Each scene shows the same named points in several views. A view is turned or mirrored, and shifted as a whole, has a little noise and may leave points out.
In the rows, zero is written as 128.

Scene 1
View 1
<109>: [149 202 148  72 147 164 170  59 147  80  99 147  99 106 102  92 155  63
  46 155 170 181]
<118>: [139 138 113 116 128 144 162 118 146 152 160 117 110 122 126 109  98 138
 100  86 150 133]
<155>: [126  91 124 127  93 128 156 135 164 179 164 116 153  96 101 116 101 198
 160  59 114 103]
<95>: [135 119 117 123 114 135 164 119 149 167 159 114 124 109 118 102 102 163
 115  77 136 117]
<51>: [134 135 121 114 117 145 165 118 151 148 148 123 126 105 108 103 108 147
 112  91 139 127]
<18>: [138 165 126 104 120 154 182  99 147 127 115 149 130  83  96  75 149 107
  97 140 144 142]
<158>: [140 152 171  60 128 139 126  52 171  98 141 113 111 131 107 139 119 130
  83  86 158 174]
<179>: [126  95  95 149  93 145 171 165 156 182 164 129 153  96 102 103 100 186
 170  76 117  87]
<71>: [133 154 155  80 118 156 140  84 177  88 119 137 131 112  86 125 136 127
 115 111 149 159]
<13>: [143 146 106 124 131 144 178 117 131 155 155 121 101 114 131  93 104 123
  83 100 147 134]
<10>: [138 135 101 141 121 139 196 129 126 181 148 129 120  82 120  69 116 131
 101 109 132 116]
<163>: [137 145 100 137 129 146 192 122 126 168 148 126 109  97 130  71 111 121
  84 111 140 124]
View 2
<109>: [ 50  72  79 113 136 131 146 127 138 137  28 124 150 230 126 135 129  62
 138 106  74 127]
<13>: [ 86 155 114 131 117 192 135 123 127 151  82  96 136 142 147 113 146 127
 119  92 142 116]
<179>: [132 184 160 154 122 197 118  95 122 115 123  91 134  56 131 118 178 156
 133  65 199 131]
<71>: [ 94  65 118 128 156 140 133 111 136 115  80 177 144 164  95 143 183  89
 172  96  91 113]
<51>: [100 144 126 131 130 178 127 110 124 133  96 120 137 124 128 119 164 128
 139  86 142 120]
<155>: [131 168 158 140 135 185  98  96 105 123 141 136 120  56 122 125 188 157
 146  83 171 122]
<118>: [ 98 148 123 135 123 198 136 123 130 146  91 118 133 129 134 115 167 131
 126  92 143 104]
<163>: [ 84 164 116 135 112 182 128 117 116 141  76  77 137 136 155 111 134 123
 113  86 151 134]
<10>: [ 86 175 120 133 110 184 121 116 115 149  85  79 137 122 154 112 136 133
 109  87 152 130]
<18>: [ 81 116 118 130 132 129 125 103 120 114  66 101 147 161 133 133 137  90
 138  82 123 152]
<158>: [ 85  85  97 114 146 174 130 134 125 156  87 194 131 168 107 133 179 112
 149 121  79  83]
View 3
<118>: [141 122 143 133 132 129 105 133 145 162 155 111 103 123 129  96 147 109
 155 107  94 135]
<18>: [148  88 133  76 102 154 136 173 130 168 126 131 123 115  95 110 141 134
 173 118  96 168]
<155>: [163 151 117 140 197 121 116 111 111 149 141  79 115 126 128 123 116 103
 138  41 141 114]
<95>: [152 131 131 123 167 130 118 125 121 156 143  98 116 121 121 117 131 107
 149  62 123 125]
<51>: [153 125 134 118 139 130 113 136 134 161 140 108 111 120 121 114 138 114
 158  88 102 131]
<158>: [115  78 131 165 134 150 101 120 160 146 160 105  86 129 119  68 160 112
 135 174  89 174]
<109>: [118  50 148  94  56 163 122 179 163 166 138 148 106 118  97  77 168 138
 176 201  54 198]
<71>: [148  82 108 147 127 149 119 146 140 151 133 104  98 128 102  96 132 135
 139 160  95 181]
<179>: [188 166 111 116 179 114 121 132 107 167 126  85 122 123 125 143 107 115
 153  21 140 100]
<163>: [146 131 166  76 111 130 117 152 139 176 145 132 124 111 125 113 153 109
 185  67  87 120]
<10>: [144 137 163  83 118 128 114 145 139 172 151 130 126 113 131 114 152 100
 184  59  91 116]
View 4
<155>: [107 229 209 141 137 117 159 196 107  93 110  69 127  91 103 143 135  89
 138 117 143 141]
<95>: [123 201 188 129 124 138 164 176 113 100 123  82 133  91 114 131 144  97
 129 135 149 144]
<71>: [160 124 117 145 142 144 141 146 134 104 153 108  93 112 147 130 143 136
 158 121 156 118]
<158>: [196 134 117 154 129 154 145 162 163 114 171 115  62  83 123 124 153 145
 141 137 186 121]
<179>: [ 83 223 209 134 138 111 164 182  82  95 100  70 156 105 115 149 137  71
 142 137 129 152]
<163>: [128 167 167 108 106 173 175 134  92 110 140 105 166  95 128 114 166 100
 102 177 155 167]
<13>: [137 149 145 115 111 165 168 130  99 118 147 114 151  98 135 123 167 107
 110 183 161 161]
<109>: [183  73  92 109 113 202 153  96 128 114 175 134 133 117 160  96 165 149
 127 157 164 135]
<51>: [135 174 160 132 125 143 161 158 108 106 135  96 130  98 121 131 153 104
 129 151 154 147]
View 5
<118>: [ 98 138 143 113 125 120 134 159 152  79 104 129 111 155 133 158 128 169
  41 114 106 164]
<95>: [105 158 161  91 124 105  99 145 179 111 108 127 121 156 151 170 146 158
  54 119 104 147]
<155>: [ 99 169 183  71 116  99  79 139 214 122 115 110 136 161 156 185 145 150
  47 113 104 144]
<158>: [155 119 141 106 107  99 156 178  91  47 105 112  82 151 146 174 137 135
  39 205 124 145]
<179>: [ 85 181 181  76 120 129  67 122 220 120 125 119 133 152 142 175 140 157
  54  75 103 152]
<10>: [ 88 145 122 130 139 114 123 146 161 105  96 159 110 155 137 137 140 191
  59  89  92 169]
<13>: [ 97 135 126 127 132 122 140 155 143  83 101 151 104 150 133 141 133 179
  46 105 101 168]
<51>: [111 147 148 103 122 123 115 146 151  88 112 134 101 152 141 159 140 162
  51 119 110 158]
<18>: [137 149 117 120 126 143 103 130  96  85 128 183  73 141 138 138 160 161
  82 134 115 160]
<71>: [154 146 148  96 105 135 116 151  96  51 128 132  71 143 133 165 150 128
  56 179 132 143]
<109>: [159 117  88 147 121 146 154 160  30  38 116 181  41 133 122 127 149 161
  69 178 127 163]
View 6
<51>: [115 148 133 120 103 127 119 154  98 113 121 155 111 106 105 145 166 131
  97 120 123 129]
<158>: [108 160 149 132  75 149 117 112 107  81 183 122 122 103 165 181 123 164
 127 117  98 166]
<163>: [105 149 112 136 109 126 116 177  81 114  93 173 112 137  72 151 165  96
  87 100 146 121]
<118>: [110 148 132 128 103 133 122 166  95 100 115 171 116 119 112 169 166 132
 102 109 133 131]
<13>: [106 150 122 140 101 132 118 162  86 105 111 166 115 140  98 171 151 114
  96  98 134 135]
<18>: [115 154 111 126  96 114 112 114  77 121 134 109  95 121  77 117 121  93
  89 113 116 144]
<71>: [117 152 125 108  76 124 111 110 102  91 168 116 107  79 130 129 124 143
 121 131 106 156]
<179>: [133 129 147  90 125 103 127 189 114 132  70 188 110  72  80 113 224 143
  86 137 133  93]
<155>: [132 139 171  97 126 116 130 178 124 135  89 177 116  72 107 128 227 166
  88 138 119 104]
<109>: [ 97 166  91 151  64 134 104  84  63  86 188  80  98 142 104 152  57  93
 117  99 115 183]
<10>: [108 152 126 141 116 126 125 169  82 124  88 168 110 147  78 163 168  99
  79  98 141 123]
<95>: [125 147 152 115 117 122 130 161 110 130 100 163 115  97 105 141 196 147
  87 125 121 119]

Which points are out of place in each view (at most two, in the order of its rows)? Write - if all are in place.
view 1 -> <95>, <10>
view 2 -> <179>, <71>
view 3 -> <118>
view 4 -> <13>, <109>
view 5 -> -
view 6 -> <163>

Scene 2
View 1
<16>: [150 117 101 115 139 122 146 114 122 118 177 168 131 141 124 108 134  99
 134 128 127 132]
<11>: [199 140 129 123 152 158 112 118 142 135 148 161 155 157 146  98 146 114
 134 137  66 155]
<199>: [172 120  86 108 111 118 147 103 117 123 172 172 107 142 120 114 126  87
 119 118 111 123]
<150>: [131 125 144 131 175 141 149 122 124 106 161 150 183 139 141 104 139 128
 151 145 155 142]
<47>: [132 150 131 113 125 163 176 124 121 129 140 142 157 141 106 107 154 115
 133 119 138 120]
<196>: [182 164 147 123 169 186 125 133 150 138 132 151 188 167 149  90 164 128
 148 146  71 161]
<30>: [138 105  93 116 156  88 155 122 106 102 205 175 140 142 132 113 124  93
 146 133 160 138]
<211>: [135  45  88 137 179  51 109  89 101  72 227 200 127 123 156 121  88 101
 138 143 189 140]
<214>: [175 114 110 117 110 140 138  96 126 126 151 166 119 131 119 115 132  98
 110 123 107 120]
<41>: [235 122 124 125 137 161  75  91 155 138 134 165 132 153 156 101 136 109
 108 135  33 156]
<187>: [119 151 101 101 100 141 216 123 103 125 160 148 133 131  80 116 149  92
 132 106 161 100]
<34>: [138  85 135 134  79 151 155  60 118 115 123 147 106  93  99 131 114 121
  84 106 169  82]
View 2
<47>: [138 122  97 173 178 104 109 142 152  76 109 139 169 109  63 156 159 168
 114 156 127  96]
<196>: [113  87 146 182 208  91 145 147 129 104  85  99 184 111  53 154 102 162
  54 164  75 100]
<11>: [107 114 155 148 204  93 132 138 120 115  88  87 181 122  68 134 113 154
  65 162  94 133]
<211>: [149 126  97 105 192 181 107 134 186 154 111 189 155 209 176 104 161 115
 154 136 128 164]
<41>: [ 71 149 183 136 201  75 142 139 114 129  85  55 179 112  74 115 107 146
  60 152 103 159]
<34>: [105 220  97 174 115 111 106 132 179 100 133 148 142  80 112 138 181 161
 160 117 201 133]
<187>: [154 133  67 142 170 110  82 139 155  49 125 144 155 122  60 148 205 169
 152 162 158  92]
<150>: [148  92 108 173 195 135 129 144 168 117 104 166 170 140 101 149 130 149
 106 153 100 104]
<30>: [146 113  95 107 205 143  94 138 156 109 107 153 164 182 113 117 175 135
 133 159 123 137]
<16>: [127 130 111 121 192 117 105 142 147  99 104 121 164 147  88 128 161 147
 117 156 126 132]
<214>: [107 162 126 132 173 101 107 135 140 103 109 104 160 123  81 125 157 152
 115 144 142 141]
View 3
<30>: [125 125 222 207 132 125 152  83  99 143 142  91 164 152 129 111 128 109
  89 146 105 141]
<47>: [ 95 149 161 166 159 145 111 128 150 148 137  95 182 167 120 119 132 141
  92 129 148 105]
<199>: [ 99 123 165 187 135 121 143 113 123 112 157 105 130 143 130 130 138  99
 113 133 120 147]
<11>: [ 75 131 126 161 153 152 173  92 117 135 113  71 136 178  43  87 181 107
 123 143  97  98]
<196>: [ 70 150 121 150 170 165 153 116 146 149 112  68 167 190  42  78 179 132
 112 136 114  79]
<150>: [113 141 189 170 146 156 126  86 109 173 109  89 186 168  86 103 128 139
  83 134 110  97]
<214>: [ 91 122 139 167 134 134 131 106 119 115 147 111 130 148 116 139 138 114
 117 121 126 127]
<211>: [151  98 251 203  99 123 163  27  35 155 119 108 140 134 117 139 107  92
  94 142  68 149]
<16>: [103 124 175 187 140 133 145 101 120 133 139  97 151 156 116 119 134 111
 108 139 118 130]
<187>: [111 145 185 185 157 126  96 147 158 135 166 109 182 156 174 128 112 139
  86 131 165 138]
<34>: [113 118 142 148 113 151  78  95 108 133 144 142 139 125 160 194  91 138
 104  89 143 123]
View 4
<196>: [202 205 100  96 166 152 135  87  54 135 176 128 110  79 126 102 149 136
 129 129 182 158]
<34>: [ 57 125 107 127 113 169  99 138 112  98 116 138 150 168 149 148 155 145
 135  82 131 107]
<214>: [121 147  88 114 134 167 132 134  66 130 140 135 124 144 167 155 140 141
 144  99 158 124]
<16>: [151 138  96 132 143 152 138 150  66 108 151 132 124 145 177 155 140 126
 146 124 170 150]
<11>: [186 190  86  97 154 155 150  95  55 154 153 133 105 106 153 138 146 138
 141 126 176 144]
<211>: [160 131 107 190 126 100 146 176 122  98  96 166 125 198 213 217 166 115
 167 191 139 173]
<41>: [190 210  70  85 148 154 163  73  54 185 137 144  88 103 156 158 144 143
 148 127 172 135]
<30>: [166 126 109 158 150 133 139 179  74  88 148 138 130 161 192 165 146 116
 147 151 167 173]
<199>: [138 128  80 125 142 163 142 161  53 126 152 128 123 160 190 165 137 129
 148 108 166 137]
<150>: [176 166 127 145 151 125 118 131  94  81 147 137 134 121 139 119 159 126
 134 155 158 172]
<187>: [112 100 113 136 154 176 106 185  51  57 184 116 159 147 160 111 129 128
 128  85 167 144]
View 5
<30>: [101  90 153 121 138  60 108  91 152  89 173 122 112 175 135 162 112 117
  85 160 137 120]
<41>: [131 130 219  81 152 163 154 108  64 144 168 168 136 178 135 194 111  85
 180 105  99 133]
<187>: [157 105 127 146 123 112  88 143 173  87 172 117 127 106 170 131 134 154
  94 158 124 137]
<199>: [118 112 151 117 119 114  96 115 123 114 186 149 131 160 135 176 118 131
 109 140 102 136]
<47>: [156 117 161 128 154 129 125 137 150  97 149 112 121 117 170 133 127 126
 134 140 136 128]
<16>: [120 105 161 114 139 100 112 107 131 105 167 132 122 159 142 164 118 118
 113 145 123 127]
<150>: [132 112 178 112 175  92 141 101 153  84 126 103 101 150 157 129 112  93
 130 144 163 105]
<11>: [140 112 215  99 161 143 159 108  98 126 160 140 136 160 146 178 106  94
 170 126 125 135]
<214>: [127 124 154 108 134 133 104 121 115 115 164 153 121 159 142 164 129 122
 126 120 104 124]
<211>: [ 51  96 144  92 146  24  91  55 140  83 151 135  79 233 110 160 102  95
  64 135 142  91]

Which points are out of place in each view (at most two, in the order of its rows)? Write - if all are in place.
view 1 -> -
view 2 -> <211>, <34>
view 3 -> <11>
view 4 -> <41>
view 5 -> -

Scene 3
View 1
<58>: [110 141 139 107 142 102 129 133 142 105 151 170 108  97 109 135 128 155
 135 140 107 160]
<135>: [113 171 133 103 151 107 123 134 123 118 155 156 123  98 110 144 116 146
 125 144 119 145]
<189>: [124 154 130 128  96  93 103 126 102 110  52 131 116 111 137 160 112 139
 126 177 129 120]
<248>: [111 124 130 115 136  94 117 131 138  96 135 170 106  98 115 133 147 162
 134 143 107 156]
<9>: [102 115 151 110 138  88 123 127 144  88 146 169 109  93 120 135 125 155
 149 136  95 175]
<166>: [121 145 105 109 157  98 108 135 121 107 154 167 126  99 108 123 165 165
 114 139 119 137]
<190>: [118 134 118 112 143 100 116 135 132 102 141 170 112 100 109 129 155 166
 125 142 114 146]
<237>: [127 160 117 110 125 124 126 143 133 116 121 176 100 107 102 135 149 162
 120 149 127 133]
<94>: [117 165 135 107 131 120 130 136 133 115 130 163 102 103 110 143 117 148
 129 150 124 145]
<117>: [111  84 105 114 170  60  91 124 128  82 167 168 140  93 119 108 192 181
 125 132  95 156]
<220>: [111  91 121 118 148  70 103 129 136  80 144 167 122  95 121 119 172 177
 135 136  95 160]
<197>: [146 225  86 127 115 100  70 126  49 150  39  95 156 124 134 168 115 125
  80 195 172  63]
<122>: [115 151 124 102 149 121 135 143 146 110 165 183 100 100  96 124 148 163
 126 133 114 150]
<186>: [115 142 147 121 101  97 119 126 127 103  78 149 103 105 130 157 104 142
 141 165 116 143]
<49>: [ 96 140 155  96 177  95 135 129 150 103 209 174 120  84 105 130 113 152
 146 119  91 183]
<64>: [122 157 121 110 122 121 127 140 133 113 123 172  99 107 104 138 145 159
 122 152 124 136]
View 2
<197>: [ 73 115 206 108  96  30  95  47 137 112 105  73 180 152  60 103 177 154
 111  84 140 241]
<49>: [172  90 158 100 139 129 148 147 104 139 139  97 153 121 176 158 107 134
 110 161 132  52]
<117>: [107  72 151  85 153 102 151 104  92 132 147 122 213 178 127 153 141  98
 131 186 150  41]
<190>: [131  86 171 110 138 105 157 101  97 132 124 100 184 138 110 155 124 123
 119 149 159  85]
<220>: [114  80 166  93 148  99 159  96  94 141 146 114 208 150 128 168 132 106
 118 171 160  49]
<64>: [141  92 182 121 132 109 158  99 102 127 113  89 169 119 105 154 115 137
 114 131 158 105]
<166>: [125  81 164 108 139 107 146 109  96 122 116 106 178 157 103 140 127 124
 128 148 146  89]
<94>: [143  98 186 120 130 104 152  99 107 134 118  86 166 108 111 159 116 141
 106 124 158 112]
<122>: [154  83 171 121 141 128 166 117  94 127 110  99 160 125 108 154 103 130
 122 146 154  78]
<58>: [146  92 175 109 134 107 157 108 103 138 130  93 171 115 131 164 117 129
 109 144 156  82]
<189>: [102 113 210 109 117  51 140  45 123 143 137  76 199 107  98 166 146 137
  94 109 174 155]
<186>: [124 109 204 111 124  73 152  64 118 151 142  78 191  92 118 178 130 137
  87 118 178 120]
<237>: [135  88 183 127 134 108 162  92 100 125 107  92 172 121  85 153 116 133
 116 126 165 109]
<248>: [132  91 177 108 139 102 161  95 100 137 134 101 187 124 120 167 121 123
 111 147 164  76]
View 3
<58>: [143 175 119 101 143 138 140 142 126 124 107 119 118 125 149 149 169 202
 139 149 119 138]
<189>: [145 129 105 150 157 113 133 123 173 178 110 133 122 114 105 201 114 180
 103 123 128 119]
<166>: [145 140 105 123 141 145 125 145 124 105 124 114 107 103 142 138 178 189
 169 127 118 122]
<135>: [158 150 109 107 133 139 135 137 131 120 121 116 118 119 140 145 172 195
 136 135 124 138]
<9>: [115 197 131 106 152 138 140 151 119 133 102 119 120 124 152 149 164 208
 139 156 115 135]
<64>: [169 151 106 103 142 131 136 130 144 124 109 122 115 120 141 157 166 192
 145 137 118 136]
<248>: [132 172 116 116 156 137 133 147 129 128 107 123 114 116 143 155 165 195
 155 144 112 124]
<197>: [187  33  71 185 117 118 116 107 194 171 162 128 119  90  75 198 113 154
  83  73 153 116]
<220>: [ 85 176 122 145 164 149 124 168 109 121 110 117 106  97 138 147 167 199
 176 140 108 106]
<186>: [139 165 118 126 159 118 143 131 159 170 101 132 123 125 123 189 128 192
 107 143 123 130]
<122>: [164 166 112  88 142 136 137 138 128 103 107 117 112 121 157 141 185 196
 165 145 112 136]
<190>: [141 158 111 119 150 140 132 143 131 116 110 119 111 109 142 150 171 193
 163 137 114 124]
View 4
<117>: [116  99 142 150 179 116  34 102 123 153 152 200 130  95  96 197 120 129
 147 118 147 104]
<189>: [175 146 101 140 181 143 113 136 104 105 149 145  77 198 159 204 110  90
 119 144 111 156]
<135>: [166 119 110 128 147 142 121 120 166 142 137 156  97 125 111 202 111 132
 129 139 151 151]
<94>: [167 136 106 143 142 147 130 132 147 130 135 154  97 137 112 197 100 129
 122 137 140 143]
<64>: [160 128 106 149 148 143 125 132 145 124 138 159  97 125 102 198  98 131
 120 123 142 134]
<220>: [131 115 141 158 164 128  52 116 116 146 143 194 125 113 103 192 110 130
 137 132 136 109]
<190>: [145 119 117 150 156 132  96 123 134 133 143 173 107 117 101 197 103 130
 131 122 145 123]
<186>: [176 151 118 150 154 153 113 140 111 121 135 154  94 175 142 193 104 110
 118 158 110 145]
<58>: [158 127 125 148 135 145 105 127 146 144 131 168 108 119 104 189 102 139
 124 143 141 130]
<237>: [154 131  99 156 154 138 132 135 139 113 142 159  94 129 101 196  94 126
 116 109 141 129]
<166>: [141 104 108 133 175 121  89 108 148 139 153 172 103 114 104 207 115 122
 136 109 155 134]
<122>: [148 122 113 151 137 141 121 130 156 136 136 172 107  98  82 193  96 146
 122 117 151 121]
<9>: [156 129 144 154 133 151  82 128 130 152 127 177 121 122 109 185 107 139
 132 162 128 125]
<49>: [156 110 144 135 113 149  94 117 179 179 118 177 125  83  87 188 109 161
 140 165 157 133]

Which points are out of place in each view (at most two, in the order of its rows)? Write - if all are in place.
view 1 -> <64>
view 2 -> -
view 3 -> <135>, <220>
view 4 -> <166>

Scene 4
View 1
<6>: [156 170  94 134 115 132 139 118  86 106 178 166 104 147 125  89 134 148
 109 140 140 135]
<19>: [143 116 148 124  94 188 168 191 127 149 137 108 143  88 157 120 123  78
 161  97 191 128]
<32>: [139 137 140 120 102 184 162 173 122 141 144 126 139  87 153 108 122  89
 156 105 180 131]
<146>: [ 92 143 131 135 105 153 116 156 115 109 124 147 102 109 150 134 122 122
 166 120 168 157]
<212>: [121 166 125 124 106 158 141 130 115 102 150 147 107 115 133 129 115 122
 133 123 152 146]
<127>: [109 219 158  80 103 225 184 111 145 107 146 157 134  57 137 127  80 103
 156 111 153 153]
<210>: [115 159 115 129 112 147 123 132 102 111 149 165 104 119 142 105 126 141
 149 128 158 147]
<176>: [153 143 103 154 106 112 135 133  99  85 165 129  95 161 119 135 136 130
  94 135 146 142]
<46>: [183 154 125 125  97 158 190 141 115 110 178 109 133 127 117 126 124  95
  87 121 152 123]
<221>: [174 121 134 128  98 181 179 186 111 151 158 113 147 104 149 101 135  82
 133 103 184 117]
<14>: [131 145 109 147 109 125 122 141  96 101 155 145  99 145 133 120 135 136
 122 131 156 143]
<79>: [158 135 115 142 108 142 149 151  99 118 165 135 119 135 133 110 137 117
 116 122 160 132]
<136>: [100 164 121 140 106 124 117 120 112  70 141 141  80 138 122 160 115 136
 124 134 144 162]
View 2
<146>: [ 91 126 128 142  98 157 127 116 148 151 152  97 183 120 158 130 135 140
 155 131 163 133]
<210>: [117 133 127 132 112 153 149 106 145 147 155 112 188 118 134 103 117 143
 146 140 142 124]
<46>: [168 120 169 136 155 186 173 115 148 169 124 133 204 118 129 152 153  82
 114 140 100  98]
<136>: [ 83 145 120 127  93 143 127 104 159 167 156 111 155 128 116 116 152 107
 142 164 125  98]
<14>: [126 151 126 127 118 168 146 118 167 152 152  98 171 115 139 105 127 110
 135 153 114 110]
<19>: [148  95 174 170 136 204 157 132 130 152 126 100 223 118 200 177 141 129
 145 103 164 149]
<6>: [151 152 125 111 137 158 168 106 156 150 153 116 185 113 106  79 109 120
 123 157  97 101]
<176>: [129 160 129 120 124 170 150 118 174 162 145 102 165 118 129 110 140  82
 124 165  90  91]
<79>: [153 138 144 132 140 184 163 121 157 151 141 102 193 113 147 119 127 104
 128 139 111 112]
<212>: [115 120 141 136 118 155 148 106 139 158 146 121 188 121 125 125 138 128
 140 144 137 116]
View 3
<136>: [108  83 109 158  94 167 140 134 130 156  67 102 120 152 148 119 102 116
 145 112  99 147]
<212>: [ 92 117 115 157  96 134 134 149 138 181  98 103 117 128 139 110  93 142
 134 123 114 144]
<19>: [ 76 163  96 148 134  63 156 188 139 213  95 102 154  95 161  84  95 178
 111 127 164 127]
<32>: [ 78 159 103 150 117  79 145 178 142 211 110 100 137  99 146  89  92 171
 112 126 147 133]
<221>: [ 82 174  99 140 121  51 147 203 150 192 113 115 134 113 142  63 101 180
 117 116 153 134]
<127>: [ 63 137 136 189  96 134  94 118 115 240 136  89 104  59 128 123  69 162
 144 159 137 117]
<146>: [ 95 114  99 147 110 134 162 144 141 193  74  86 142 118 160 131  94 136
 108 123 120 155]
<46>: [ 91 136 113 163 102  89 108 184 136 157 117 136 105 143 125  55 105 163
 167 107 133 121]
<210>: [ 97 119 111 142  92 137 146 151 151 179 101  98 115 126 136 120  92 138
 104 120 100 166]
<14>: [106 110 103 137  93 129 151 167 154 148  87 111 117 157 137 101 104 131
 121 101  97 161]
<6>: [107 120 119 136  68 130 127 169 160 141 121 116  82 158 112  96 100 132
 116 103  82 169]
View 4
<6>: [ 94 107  75 101 125 140 150 112 117 155 152 168 129 105 145 148  83 181
 158 112 107 201]
<210>: [105 107  81 114 126 109 128 127 123 157 155 139 141 105  99 158 121 168
 147 115  83 187]
<136>: [106  99  99  98 140  90 109 124 107 201 144 168 117  92 105 178 125 147
 145  96 118 166]
<221>: [ 89 162  99 174 109 132 155 139 160 116 165 122 186 153 159 127 160 128
 166  98  99 176]
<212>: [114 119  94 120 113 104 116 122 116 176 158 139 140 120 114 155 129 149
 156 108 102 178]
<79>: [ 84 130  94 134 128 130 148 127 137 148 153 161 149 116 152 144 126 151
 158  98 111 182]
<176>: [ 81 113 103 110 148 126 143 120 125 173 143 192 125  93 155 161 116 150
 152  88 136 180]
<146>: [102 108  92 131 136  90 117 145 128 165 152 127 148 108  79 162 157 143
 138 106  81 166]
<19>: [ 98 157 104 180 111 110 134 147 158 127 166 105 192 153 130 139 185 113
 158  99  84 161]
<46>: [105 153 106 140 105 133 138 110 129 163 161 158 153 143 188 140 128 128
 178  90 140 179]
<14>: [ 86 108  92 114 143 119 140 130 128 161 147 170 134  97 129 159 123 159
 146  99 108 182]
<127>: [171 145  81 136  53  82  80 108 100 186 180  74 153 164 102 152 133 137
 186 128  88 180]
<32>: [102 137  92 157 113 111 133 141 141 139 161 116 174 133 117 141 158 141
 155 108  81 177]
View 5
<212>: [140  96 102 145 170 131 130 154 120 150 123 166 116 132 108 126 150 109
 140 121 118 135]
<32>: [138 115 112 177 135 159 144 182 132 142 154 205 128 114 117 148 133 148
 170 108 114 110]
<146>: [157 114 130 143 172 147 137 173 121 137 122 141 144 132 117 146 130 120
 150 145 132 143]
<176>: [118 112 138 172 156 117 136 102  70 174  89 154 112 165 106  81 177  91
 131 154 122 137]
<79>: [116 110 131 182 141 133 143 130  98 166 123 190 113 137 116 109 157 113
 151 132 122 121]
<127>: [161  66  40 119 186 138 110 193 173 132 157 186 101  95 101 160 136 122
 148  68  94 126]
<14>: [125 107 138 162 162 124 141 128  94 162 111 155 121 144 116 110 156  99
 140 145 133 141]
<46>: [127 100  88 171 142 131 129 136 100 159 119 203  96 142  94 104 175 122
 146 109  88 102]
<221>: [118 126 125 206 115 160 152 168 116 151 153 233 124 119 118 132 145 153
 175 109 107  93]
<6>: [102  84 130 167 168 107 138 107 106 182 123 172  98 127 122 102 159  78
 131 126 138 149]
<210>: [131  95 130 149 172 129 139 148 124 155 131 153 121 120 124 130 136  99
 143 133 139 153]
<19>: [147 131 117 190 123 175 146 193 125 130 151 211 140 122 113 150 136 165
 180 112 106  95]

Which points are out of place in each view (at most two, in the order of its rows)? Write - if all are in place.
view 1 -> -
view 2 -> -
view 3 -> -
view 4 -> <32>
view 5 -> <176>, <46>
